Each row is a point on a tangle of strands that fork, close into loops and nearly touch. The rows are in no order.
(in the rows, 128 means zero)
Points whose rows are less than 95.3 apart are linked; no others are. Some points are linked to none.
j674: [102 137 181 130 127 134 124 136 131 160  82  93 158 104 115 112 185 100
 120  83  97]
j855: [116 110 156  92  86 134 153 138 104 160 181  75 127 153 113 141 162 121
 119 108 100]
j114: [ 73  96 146  91 112 116  98 132  77 118 128 117 103 149 118 165 183 139
  96 104 119]
j3: [139 198 156 140 135  36 111 158 114 106 156 132  80 123 117  94 112 138
 143 130 135]
j479: [122 172 119 146 174 129 110 111  92  59 185 141  61 182 172 113  86 167
 126 146 142]
j271: [169 100 141 118  71 185 166 130 156 185 137  74 136  89  95 140 119  92
 130 127 132]
j69: [103  78 144 103 106 158 186 107 148 194 168  62 168  76 104 119 174  67
 138 103 111]
j731: [158 158 120 129 150 148 157 116 135 104 190  92 123 203 171 107 111 166
 157 128 108]
j44: [173 127 118 148 171  81 105 106 152 108 141 131 146 134 150  82 134 193
 161 155 171]
j768: [120 155 131 130 156  99  93 122  90  70 165 128  70 167 152 119 116 165
 122 138 131]
j682: [112  31 120 101 106 157 146 102 110 165 134 100 123 129 129 144 168 123
 118 132 139]
j96: [101 110 149  79  66 137 153 141  87 136 118 163 132 130  77 200 156  82
  94  84 122]
j354: [121  90 113 107 125 128 171 134 167 157 148 129 172 109 112 146 148  97
 135 121 105]
j975: [ 98 113  96 115 110 142  94 115  89  86  78 197  98 113 120 189 100 113
  77 132 135]
j844: [162 124  94 147 134  99 113 126 162 125 111 165 141 100 128 114  91 144
 142 162 155]
j365: [158 116 113 100  82 119 138 139 108 141 164 122  96 138 108 154  97 131
 116 153 128]
j350: [134 161 137 135  84 123 124 157 119 115  81 180 108 106  88 156  88  87
 117 124 128]
j487: [141 197 118 171 173  94 101 133 143  96 119 171 136 135 144  77  99 159
 158 145 159]
j236: [ 81 138 131 122 151 155 129 143 136 116 130 131 168 159 141 135 150 119
 119 110  77]
j742: [119 184 155 162 138 192  97 139 128 104  76 108 122 147 134 119 113 130
 119 114 115]
j570: [165 197 167 143 148  84 117 147 133 110 147  97 103 143 136  81 124 152
 155 116 126]
j941: [154 161 131 155 175 170 146 108 157 129 143 102 199 166 164  70 145 163
 157 124 116]
j895: [139 151 148 129  97  99 118 159 144 130  70 176 124  86  84 152 117  84
 126 113 134]
j803: [164  98  97 134 115 179 150 125 153 138 127 126 134 148 140 138  94 144
 140 161 131]
j32: [177 149 139 123  65 163 161 155 151 169 134  99 119 108  90 134  90  93
 134 124 114]
j270: [124 115 100 104 109  55 131 146 134 124 145 184 123 105  98 162 108 112
 129 143 129]
j757: [109 110 177 116  80 178 144 124 103 168 106  83 131 129 110 154 160  94
 112  98 112]
j492: [ 90 126 173 118 122 118 105 146 118 140  79 115 136 112 110 136 189 110
 109  84 114]
j510: [156  42  90 120 118 119 131 104 156 164 100 142 146  71 122 142 138 130
 127 159 160]
j230: [123  84  95 119 126 135 161 135 179 149 114 166 180 104 115 153 141  97
 136 129 123]
j776: [ 99  88 123 103 122 169 182 123 155 171 150 113 185 110 119 141 165  76
 131 108  87]
j556: [123 173 115 157 111  80 101 138  85 110 119 197  64  86 121 132  55 105
  99 164 151]
j981: [183 108 123 137 121 172 144 118 146 146 152  72 120 159 152 110 107 161
 149 144 136]
j846: [163  94 112 128 157  84 124 114 146 125 159 116 135 128 144 105 142 173
 149 150 144]
j34: [176 145 135 130  74 142 140 157 149 155 107 124 104 104  93 132  82 104
 129 139 131]
j359: [155  86 116  84  73 123 162 144 142 174 180 108 122  73  73 161 144  95
 128 127 148]
j239: [ 74 139 100 131 168  82  90 134 122  79 120 189 131 129 136 142 129 144
 123 134 123]
j196: [156 133  79 141 161  64 127 114 138 101 176 174 126 138 156 107  74 169
 152 180 155]
j919: [119 120  94 114 157  69 126 129 127  94 180 161 121 158 146 132 112 160
 137 164 129]
j336: [ 96 143 126 109 108  80  69 127  43  88 147 155  53 121 122 151 107 137
  74 138 133]
j396: [145  96 115 100 127 123 153 131 128 135 207  83 124 169 135 137 135 155
 145 140 117]
j126: [135 181 116 176 148  76  91 123  99  91 124 179  75  95 146  99  52 133
 116 172 165]
j782: [131 119 163 144 119 198 171 105 146 186 145  41 164 116 141 100 146 110
 137 115  89]
j60: [178 172 127 130 155  98 154 119 130  99 202 108  95 179 165  88 100 165
 165 137 136]
j904: [ 98  27 115  99 117 158 165  89 120 182 114  98 139 109 126 135 181  95
 126 121 147]
j232: [ 74  80 119 118 151 145 120 114 131 136  56 160 166 109 134 153 194 111
 114 100 132]
j872: [154 167 119 146 137  99 120 149 152 124 124 145 123 127 126 105  89 143
 150 148 140]
j745: [157 198 135 172 169 171  92 107 118  67 124 129  88 170 171  83  81 173
 139 130 160]
j22: [145  97  99 110 150 103 145 124 142 118 191 114 128 165 148 126 131 170
 143 153 122]
j586: [108 198 150 149 141  89  96 163 100  92 126 152  71 135 122 113  96 127
 121 128 129]
j771: [ 66  71 144 110 138 161 122 108 107 150  56 121 136 121 138 144 199 105
 109  94 129]
j203: [177 129 148 145 124 183 152 104 137 150 154  41 125 166 163  97 123 159
 155 125 125]
j831: [191 151 120 161 163 104 119 115 171 129 132 118 160 131 143  68 125 177
 171 144 176]
j619: [139 134 141 109  91  76 144 162 152 142 114 160 139  83  68 159 137  79
 130 103 127]
j995: [128 106  88 114 105  75 118 121 112 114 120 200 115  94 117 173  91 118
 106 161 134]
j884: [172  84  91 133 118  92 122 116 168 152 114 143 140  65 120 129 117 140
 135 167 165]
j10: [134  97  71 139 138 165 131 122 149 116 108 171 159 148 145 142 100 143
 128 166 130]
j300: [148 160 107 112 118 114 169 162 156 141 190 123 132 145 121 127  87 120
 149 140  98]
j315: [104 168 155 128 136  70  96 163 125 110 102 145 125 119 107 125 153 123
 128 107 112]
j574: [123 123  67 146 140 143 115 115 135  98 110 197 140 140 151 135  74 144
 120 177 141]
j291: [146  62 110 132 137 144 142 114 167 170 102 109 161  90 122 109 161 130
 142 140 157]
j327: [119 159 105 149 155 184 119 127 137  99 130 139 141 179 155 121 101 149
 131 139 115]
j598: [ 84 132 119 142 152 198 128 126 133 110 110 130 159 171 152 140 133 130
 114 120  91]
j499: [143 120 141  96  82 139 146 140 102 153 187  77 103 164 114 143 129 140
 126 123 112]
j679: [ 77 141 107 129 131 164  91 133 119  86  62 188 122 127 126 171 111 113
  94 110 122]
j175: [124  78 122  87  89 135 175 130 150 187 187  76 140  75  87 145 167  83
 132 114 136]
j719: [100 112 150 113 125  80 105 148 122 135  82 138 136 101 105 150 178 113
 115  98 122]
j734: [ 96 132 118 123 154 113 128 143 143 109 143 134 145 160 135 130 146 144
 126 124 101]
j737: [148 162 156 140 120 168 136 139 148 147 124  82 149 138 136 112 119 125
 137 119  91]
j720: [158 161 141 148 115 139 124 158 153 136  99 123 125 121 115 113  98 122
 135 137 130]
j664: [153  71 132 134 122 169 145 108 151 180 101  80 138 103 130 101 150 127
 143 134 152]
j878: [170 124 157 157 151 128 111 125 152 144  94  80 141 115 139  80 158 159
 143 127 151]
j749: [124 141 128 132 158  36  77 114  90  77 147 145  80 125 144 119 118 166
 121 150 147]
j590: [158 172 119 149 158 161 103  98  98  71 151 127  65 180 178 104  74 171
 128 149 153]
j35: [120 115  92 119 119  95  88 106  89 100 100 184 101 101 138 164  98 137
  81 157 134]
j621: [137 189 114 178 173  74  92 122 116  86 135 180 102 127 153  85  74 159
 143 162 172]
j227: [ 89  74 108 125 145 167 156 115 161 157  69 159 196 109 131 147 172  89
 121 113 125]
j763: [ 91  42 123  95 128 161 181  93 143 191 145  72 158  86 119 112 185  74
 142 114 134]
j64: [ 91 108 129  97 109  99  77 126  67 100 112 141  84 125 120 174 150 142
  89 122 124]
j81: [104  90 144 100  82 156 140 128  87 135  78 158 127 124  92 201 158  82
  96  87 131]
j840: [ 89  89 162 110  83 184 159 118  94 161  92 114 144 121 105 174 171  68
 105  83 114]
j691: [138 126 120 151 169 145 139 121 173 145 120 118 201 139 146  86 163 149
 147 133 136]
j149: [111 160 121 135 103  98 108 149  97 101  92 207  85 101 105 160  72  88
 102 143 134]
j415: [144 153 109 140 152 180 140 122 134 103 162 113 130 200 171 118  91 160
 148 143 113]
j165: [198 156 123 135 150 109 149 124 164 127 176  96 118 145 150  79 113 169
 176 135 150]
j796: [117  98 145 103 104  99 160 138 145 164  96 146 158  65  73 166 177  66
 122  81 132]
j404: [129 149 115 148 115 174  98 127 111 100  97 163  89 141 133 148  66 126
 108 153 128]
j735: [ 95 157 176 150 155 159 115 133 138 137  88  93 175 124 137  97 177 125
 126  91  94]
j361: [ 86  92 156 127 125 163  86 112  88 120  98  88 101 147 141 144 172 154
 100 108 127]
j215: [151 206 124 163 190 149 132 115 147  89 159 128 169 188 167  76 123 169
 161 119 129]
j839: [122 152 171 143 144 171 154 111 132 152 149  56 169 149 161  96 153 138
 137 104  66]
j495: [116 154 114 128 133  29 115 148 121 105 160 187 101 113 117 134  86 125
 135 151 130]
j857: [153 210 140 169 181 180 116 115 136  81 139 114 125 184 170  80 102 159
 149 115 135]
j71: [127  51 121  98  85 123 121  98  92 143  71 153 112  86 113 180 160 115
  94 124 151]
j798: [115 155 113 141 147   9  96 126  92  97 173 188  88 112 147 119  80 141
 126 168 148]
j758: [156  97 120  90  69 110 150 144 121 159 154 127 111  99  75 163 120 109
 119 130 140]
j383: [ 97 127 135  99 137  74 123 151 109 108 169 126 117 156 124 146 151 141
 120 122 102]
j245: [130 107 126 147 168 181 160 107 170 175 131  87 209 120 144  79 165 130
 152 125 120]
j696: [ 72  79 145 125 122 191 109 108  93 138  74 105 121 139 140 152 179 118
 107 100 123]
j469: [145  88 148 139  98 194 159 114 155 190 108  65 146  94 121 110 141 101
 142 121 133]
j898: [153 137  83 151 126 115 113 122 138 110 112 198 125 107 142 129  51 133
 126 188 150]
j304: [149 220 161 165 167  94 103 148 140  95 120 124 111 142 139  72 112 151
 151 115 136]
j997: [ 85 123 153  92 120  95 114 148  91 116 153 107 106 160 116 151 176 137
 107 104 100]
j536: [ 95 137 170 100 118 124 139 146 107 138 157  88 142 151 117 136 173 118
 122  90  77]
j942: [115 181 157 166 163 172 102 130 140 103  95 103 160 154 150  95 143 151
 128 106 108]
j709: [108 202 151 148 136 155  99 156 105  89 120 123  83 158 126 114  92 126
 120 115 110]
j470: [116  89 155  89  84 138 187 128 126 174 112 127 159  72  72 171 178  47
 118  74 130]

A tip is a point with one link. Name the tips that can be reached along the links from each point below, in the order of the rows.
j492: j203, j315, j470
j846: j682, j196, j336
j590: j679, j245
j840: j96, j757

A fork is a point with three links, a tip a point with one. Leave the first point through the second and follow the links. Name the first fork or tip that comes.
j895; j350: j487
j734; j236: j22
j175; j359: j499
j846; j44: j997
j745; j857: j245

How many points has the smallest loop of links through each point below? Write - if it is on no loop.
j44: 18
j768: -
j782: 8
j840: -

Name the points in between on the shortest way along the links from the first point to the second, in order.
j942; j32: j742, j709, j586, j3, j570, j304, j487, j872, j720, j34
j737; j803: j720, j872, j844, j898, j574, j10
j995; j745: j270, j495, j798, j749, j768, j479, j590
j236; j359: j734, j383, j997, j536, j855, j499, j365, j758
j719; j742: j492, j674, j735, j942
